Points on a hilly landscape, in no order, each with its height.
A ball rolls from a point to whichever of its 2 nearest points has the largest drop for the distance, and stops where none of them is lower. Distance is the straight distance between rows; heights are no part of it.
J_561: [102 129 104 119 117 161 100 132  99 142  87 133 121 132 150 118 153 102
 105 108  77]  (h 318)
J_55: [162 111 132  96 152  79 140 132 103 169 122 113 119 149 150 167 124 165
 107 126 132]  (h 592)
J_373: [129 113 177 219  98 108 126 142  88 116 134 145 162  99 132 139 110 142
 136 193 128]  (h 798)
J_98: [107 124  84 102 117 129 170 121  85  83 129 148 139  90 128 162 155 141
 185 202 155]  (h 634)
J_462: [138 112 115  99 143 169 158 143 127 163 145 131 110 161 118  97 156 113
  86  87 111]  (h 306)
J_159: [146 112 129 100 111 123 172 142 109 143 134 156 140 107 148 139 143 201
 148 172 144]  (h 388)
J_100: [112 160 152 135 125 138 178 142 138 173 138  92 108 202 103 106 141 108
  85  90 155]  (h 646)
J_133: [ 83 135 128  92 151 136 164  99 132 131 131 117 104 179 120 165 142 120
 131  99 150]  (h 470)
J_762: [146  89 193 212  96 111 111 136 114 130 128 165 153 115 137 116  94 159
 123 135 113]  (h 780)
J_913: [ 50 184 100  86 131 201 135 101 183  71 136 112 106 127 157 137 141 104
 115 104 138]  (h 345)
J_579: [156 146 172 131 108  74 149 139 121 147  95 124 131 109 125 108 126 154
 136 132 130]  (h 420)
J_979: [184 104 147 117 116  99 160 170 104 159 129 148 145 114 159 123 128 192
 111 152 118]  (h 320)
J_112: [ 89 164 142 146 110 164 102  89 163  95  93 105 136  89  88 102 141 119
 133  98 121]  (h 436)
J_593: [161 127 144 125  92  82 169 176  72 151  92 145 129 140 153  77 152 155
 116 135  85]  (h 214)
J_343: [107 144  71  74 132 165 154 143 123 180 122 114  95 204 123 134 157 125
 109  91 151]  (h 81)
J_836: [124 141 147 150 130 139  94  86 174 116 111 102 144  93  97 138 108 137
 135 103 149]  (h 380)
J_935: [147 144 143 123 153  83 166 138 137 172 132  77  99 191 102 130 124 102
  79  86 142]  (h 599)
J_924: [117  97 123  96 121 178 170 140 106 162 133 175 113 149 146 117 156 151
 105 111 113]  (h 211)
J_493: [ 61 185 125 132 131 133  91 101 149 107  88  84 115 122 141 164 115  76
 115 120 108]  (h 561)
J_875: [116 135 161 124 158 170 160  90 172 124 207  91 118 181 112 164 155 103
 120  98 164]  (h 576)
J_36: [ 75 164  60  61 121 175 144 128 136 144 119 117 104 183 152 162 160 119
 126 107 142]  (h 185)
J_177: [130 115 126 112  98 140 160 164  78 174 105 146 119 162 149  93 165 156
  94 119  93]  (h 107)
J_964: [178 132 131 133 135  52 107 152 107 126 155 114 126 106 117 171  96 151
 190 215 165]  (h 367)
J_79: [127  73 139 143 150  97 137 122 100 117 139 180 131 130 133 171  97 136
 163 164 140]  (h 611)
J_811: [100 142 102  93 137  64 159 121  77 122  92 129 123 142 120 156 145 127
 179 166 143]  (h 368)
J_105: [ 79 125 110 102 130 184 122 103 149  88 122 153 121 108 137 135 129 131
 134 110 123]  (h 170)
J_264: [108 126 182 130 117 156 155  87 168 102 135 147 135 108  95 112 125 165
 154 106 161]  (h 752)
J_504: [127 126 123  97 148 191 120  97 167 158 161  95 118 145 149 182 141 131
  93 104 139]  (h 823)
J_380: [138 184 126 108 145  64 166 119 149 140  95  68 109 139  78  94 135 132
 131  80 150]  (h 743)
J_152: [173  98  98  76 120 105 107 148 107 121 108 180 128 105 137  95 134 160
 172 119 117]  (h 316)
J_541: [193 121 159 173  76  55  75 172 124 115 144 169 142 121 137  80  70 154
 170 160 107]  (h 481)
J_536: [142  56 129 141 157 176 114 122 140 126 157 169 122 132 110 112 113 108
 103  87 110]  (h 680)
J_80: [169 137 133 108 139  39 109 157 122 115 126 148 113 109 114 130  86 144
 198 189 145]  (h 305)
J_996: [163 104 131 101 157 109 109 102 130 152 134 113 131 123 153 199 118 175
 140 125 149]  (h 632)
J_592: [ 86 131 100  71 146 100 167 104  97 130 112 135  99 187 128 171 147 130
 163 122 143]  (h 422)
J_717: [ 78 190 120 149 154 169 110  97 186 113 155  67 135 129 104 124 146  47
 105 120 141]  (h 479)
J_918: [182  69 116 119 138 161 128 140 139 136 151 149 128 117 122  72 136 146
  95  73 107]  (h 712)
J_392: [170 108 123  88 156  78 142 138 121 138 104 134 113 141 110 101 117 124
 122  89 116]  (h 484)
J_248: [ 88 109  85  91 139 134 125 115 112 103 101 160 128 109 140 152 134 132
 156 141 112]  (h 47)
J_984: [125 172 109 129 182 147 152 118 165 166 186  69 134 166  85 105 163  87
 106 109 155]  (h 659)
J_230: [102 170 118 111 147 184 133 109 175 130 207  71 123 186 134 165 158  66
 108 108 167]  (h 615)
J_232: [120 135 144 113 118 125 193 118 104 142 142 126 142 131 153 177 153 197
 147 173 168]  (h 439)
J_99: [ 86 194 104 117 145 195 101 104 204  79 157  79 124 106 135 131 144  80
  94 109 134]  (h 424)
J_158: [ 88 185 138 141  98 174 113 113 147 143  92  90 126 112 115 103 159 107
 101 101 111]  (h 478)
J_39: [160 101 189 201 113 127 113 123 156 126 135 139 143 110 102  92 101 140
 106  89 124]  (h 755)
J_509: [ 86 170 125 138 126 187  89 134 177 113 145  96 124 139 164 141 127  28
  66 117 119]  (h 315)
J_981: [141 113  56 177 105 129  80 142  87  60 134 137 162  67 135 162 103 114
 154 212 138]  (h 536)
J_655: [215 139 146 177  71  80  83 185 115 130 167 141 155 104 160  82  91 183
 157 182 100]  (h 438)
J_196: [109 143 169 137 111 113 181 138 131 149 101 126 108 162  97  76 139 116
 112  93 131]  (h 684)
J_178: [ 97 150  98  91 133 196 109 113 166 132 161  95 116 145 198 190 135 115
  82 120 135]  (h 845)
J_292: [153 104 102 133 147 182 115 119 147 125 158 130 131  97  96  59 158 125
 119  71 107]  (h 738)
J_276: [ 84 131 158 199 101 125 143 124  87 108 104 127 148  99 137 154 124 108
 128 193 113]  (h 807)
J_591: [150 102 175 179 142  96  93 114 144 131 117 137 130 122 106 134  83 120
 118 109 135]  (h 726)
J_31: [177  85 146 161 128  73 130 160  90 123 148 169 142 121 137 135  86 143
 152 194 136]  (h 575)
J_923: [ 51 158  99  76 115 186 160 107 136 100 113 139 115 145 156 143 147 131
 131 124 126]  (h 261)
J_199: [ 87 126  90 146 116 150  91 125  83  99  85 141 137  96 172 135 141 111
 131 142  67]  (h 259)
J_425: [105 109  90 177 107 131  88 127 100  76 123 174 162  88 148 160  99 127
 158 184 119]  (h 511)
J_977: [ 87 185 126 124 124 156 123 102 158 143 113  67 122 139 120 142 146  84
  99 108 136]  (h 518)
J_920: [119 157 126 120 135 102 147 129 118 138  85 113 113 145  83  69 146 103
 123  80 120]  (h 711)
J_327: [ 97 101 144 160 110 130  92 122 117  82  98 180 135 114 107  91 115 103
 164 103 101]  (h 513)
J_464: [194 100 107 116 177 135 129 120 166 151 171  97 125 115 102 120 128 150
  99  85 141]  (h 769)
J_733: [115  70 148 122 154 136 139 109 124 112 137 187 118 138 115 144 104 116
 138 109 124]  (h 647)
J_623: [ 79 121 116 164 144 147  70 104 151  76 102 135 128 107 146 153  87  90
 115 115  97]  (h 93)
J_217: [ 90 169  96 130 102 127 138 141  84 178  76  96 139 136 149 150 153 143
 107 159 110]  (h 540)
J_914: [ 70 136 136 153 132 181  84 110 169  88 139 129 117 122 162 148 108  58
  84 111 100]  (h 216)
J_757: [197  85 124 106 142  80 115 143 141 111 131 154 125 116 109  89  99 137
 140  85 126]  (h 413)
J_813: [147 135 106 166 181 180 107 120 174 152 194  98 156 116 111  75 148  90
  94 107 115]  (h 714)
J_618: [141 107 130 142 122 150  69 104 146 125 111 129 144  90 135 152 107 165
 128 119 138]  (h 310)
J_734: [169 103 110 158 193 159  94 116 170 146 178  98 140 115  95 116 116 109
  86  92 124]  (h 739)
J_437: [ 73 124 115 157 134 120  94 122 100 106  79 143 126 118 140 152 113  78
 125 141  79]  (h 198)
J_690: [146 120 166 153 162 122 142 129 143 154 141  94 118 154 102  95 124  88
  70  92 118]  (h 655)
J_294: [156  93 126 107 130 141 112 122 139 133 118 164 128 103 128 122 123 173
 140 115 134]  (h 223)
J_654: [ 98 150 125  97 140  79 118  89 118 105  94 122 125 113 115 175 130 135
 194 153 157]  (h 308)
J_641: [106  96 111 179  91 134  67 117  99  70 113 199 156 105 134 109 103 129
 176 140 106]  (h 482)
J_377: [153  88 123 152  95 111  75 146  93  97 130 203 138 115 128  69 112 150
 194 136 109]  (h 445)
J_656: [179  99  56 131 108 136  87 165  71  95 154 130 150  65 123 155 128 130
 163 221 143]  (h 560)
J_506: [122  99 157  99 162 142 174  97 145 133 179 128 102 180 126 176 138 129
 127  90 156]  (h 525)
J_967: [156 140 180 126 131  59 153 116 155 127 111 112 115 125 101 123 100 143
 142 102 149]  (h 331)
J_33: [173 137 143 104  89  50 171 186 105 120 112 154 130 131 145  67 130 149
 154 158  90]  (h 307)
J_471: [105 174  84 117 113 182 120 157 145 183 135  72 121 194 133 120 161  65
  75 109 146]  (h 449)
J_486: [142 119 143 122 137 175 152 112 168 125 153 132 131 108  97  93 141 153
 121  81 146]  (h 723)
J_747: [212  99 144 145  97  79 119 195  88 144 143 144 155 110 166 105 112 177
 132 181  98]  (h 389)
J_894: [147 107 157 153 174 103 106 114 147 143 124  97 116 130  92 136 104  91
 100  94 127]  (h 694)
J_110: [146 103 109 132 123 119 132 135  96 109 158 151 149  89 131 167 124 160
 173 210 166]  (h 608)
J_787: [ 80 200 103 115  97 187 109 145 166 135 129  79 128 177 169 148 139  48
  71 117 140]  (h 391)
J_796: [189 102 128 102 108  81 103 164 132 105 137 200 125 111 128  77  94 162
 191 142 116]  (h 390)
J_919: [ 67 187 110 128 113 129 105 117 106 147  62  80 132 117 149 164 141 114
 113 149 112]  (h 565)
J_501: [125 165 121 134  92 128 162 146  85 168 102  95 148 100 153 136 168 183
 122 183 132]  (h 509)
J_725: [191  74 154 162 115  62 100 164 125 115 146 188 140 138 136 118  64 153
 141 145 122]  (h 533)
J_995: [116 153 157 121 116  90 197 127 108 159 118 116 112 160 134 157 135 176
 141 148 155]  (h 489)
J_333: [ 73 118 169 131 119 138 173 103 126 105 118 159 136 130 116 134 132 140
 155 135 139]  (h 775)
J_131: [158 118 108  80 173 167 142 107 165 163 167  92 112 140 123 140 148 139
  98  90 152]  (h 799)
J_414: [116 100 119 118 131 160 120 142 111 141 108 143 108 149 126  81 155  91
 101  78  82]  (h 371)
J_242: [121 159 123 141 150 176 146 116 161 148 159  80 135 124  89  78 167  99
 100  97 128]  (h 687)
J_259: [142 132 172 115 144  55 122 103 132 119 110 126 118 119 111 154 109 146
 181 137 164]  (h 215)
J_604: [181 151 155 103 104  32 146 170 132 117 119 151 117 118 124  97 100 145
 176 172 120]  (h 204)
J_784: [197  73  90 136 116 127 112 166  80 119 164 163 151  91 140 146 122 160
 152 206 146]  (h 583)
J_892: [ 48 129 159 155 109 137 174 114  97 106 108 149 133 130 137 146 141 116
 136 178 121]  (h 792)
J_802: [128 145 149 141 104 118 123 128 102 144  90 120 139  96 142 130 143 159
 139 160 126]  (h 472)
J_885: [168 122 142 105 149  87 147 140 116 178 105  95 111 160 126 124 116 137
  82  93 121]  (h 544)

Where does a ball stop that starts at each point below?
J_292: J_979
J_131: J_259
J_875: J_259
J_919: J_259
J_493: J_294
J_373: J_885
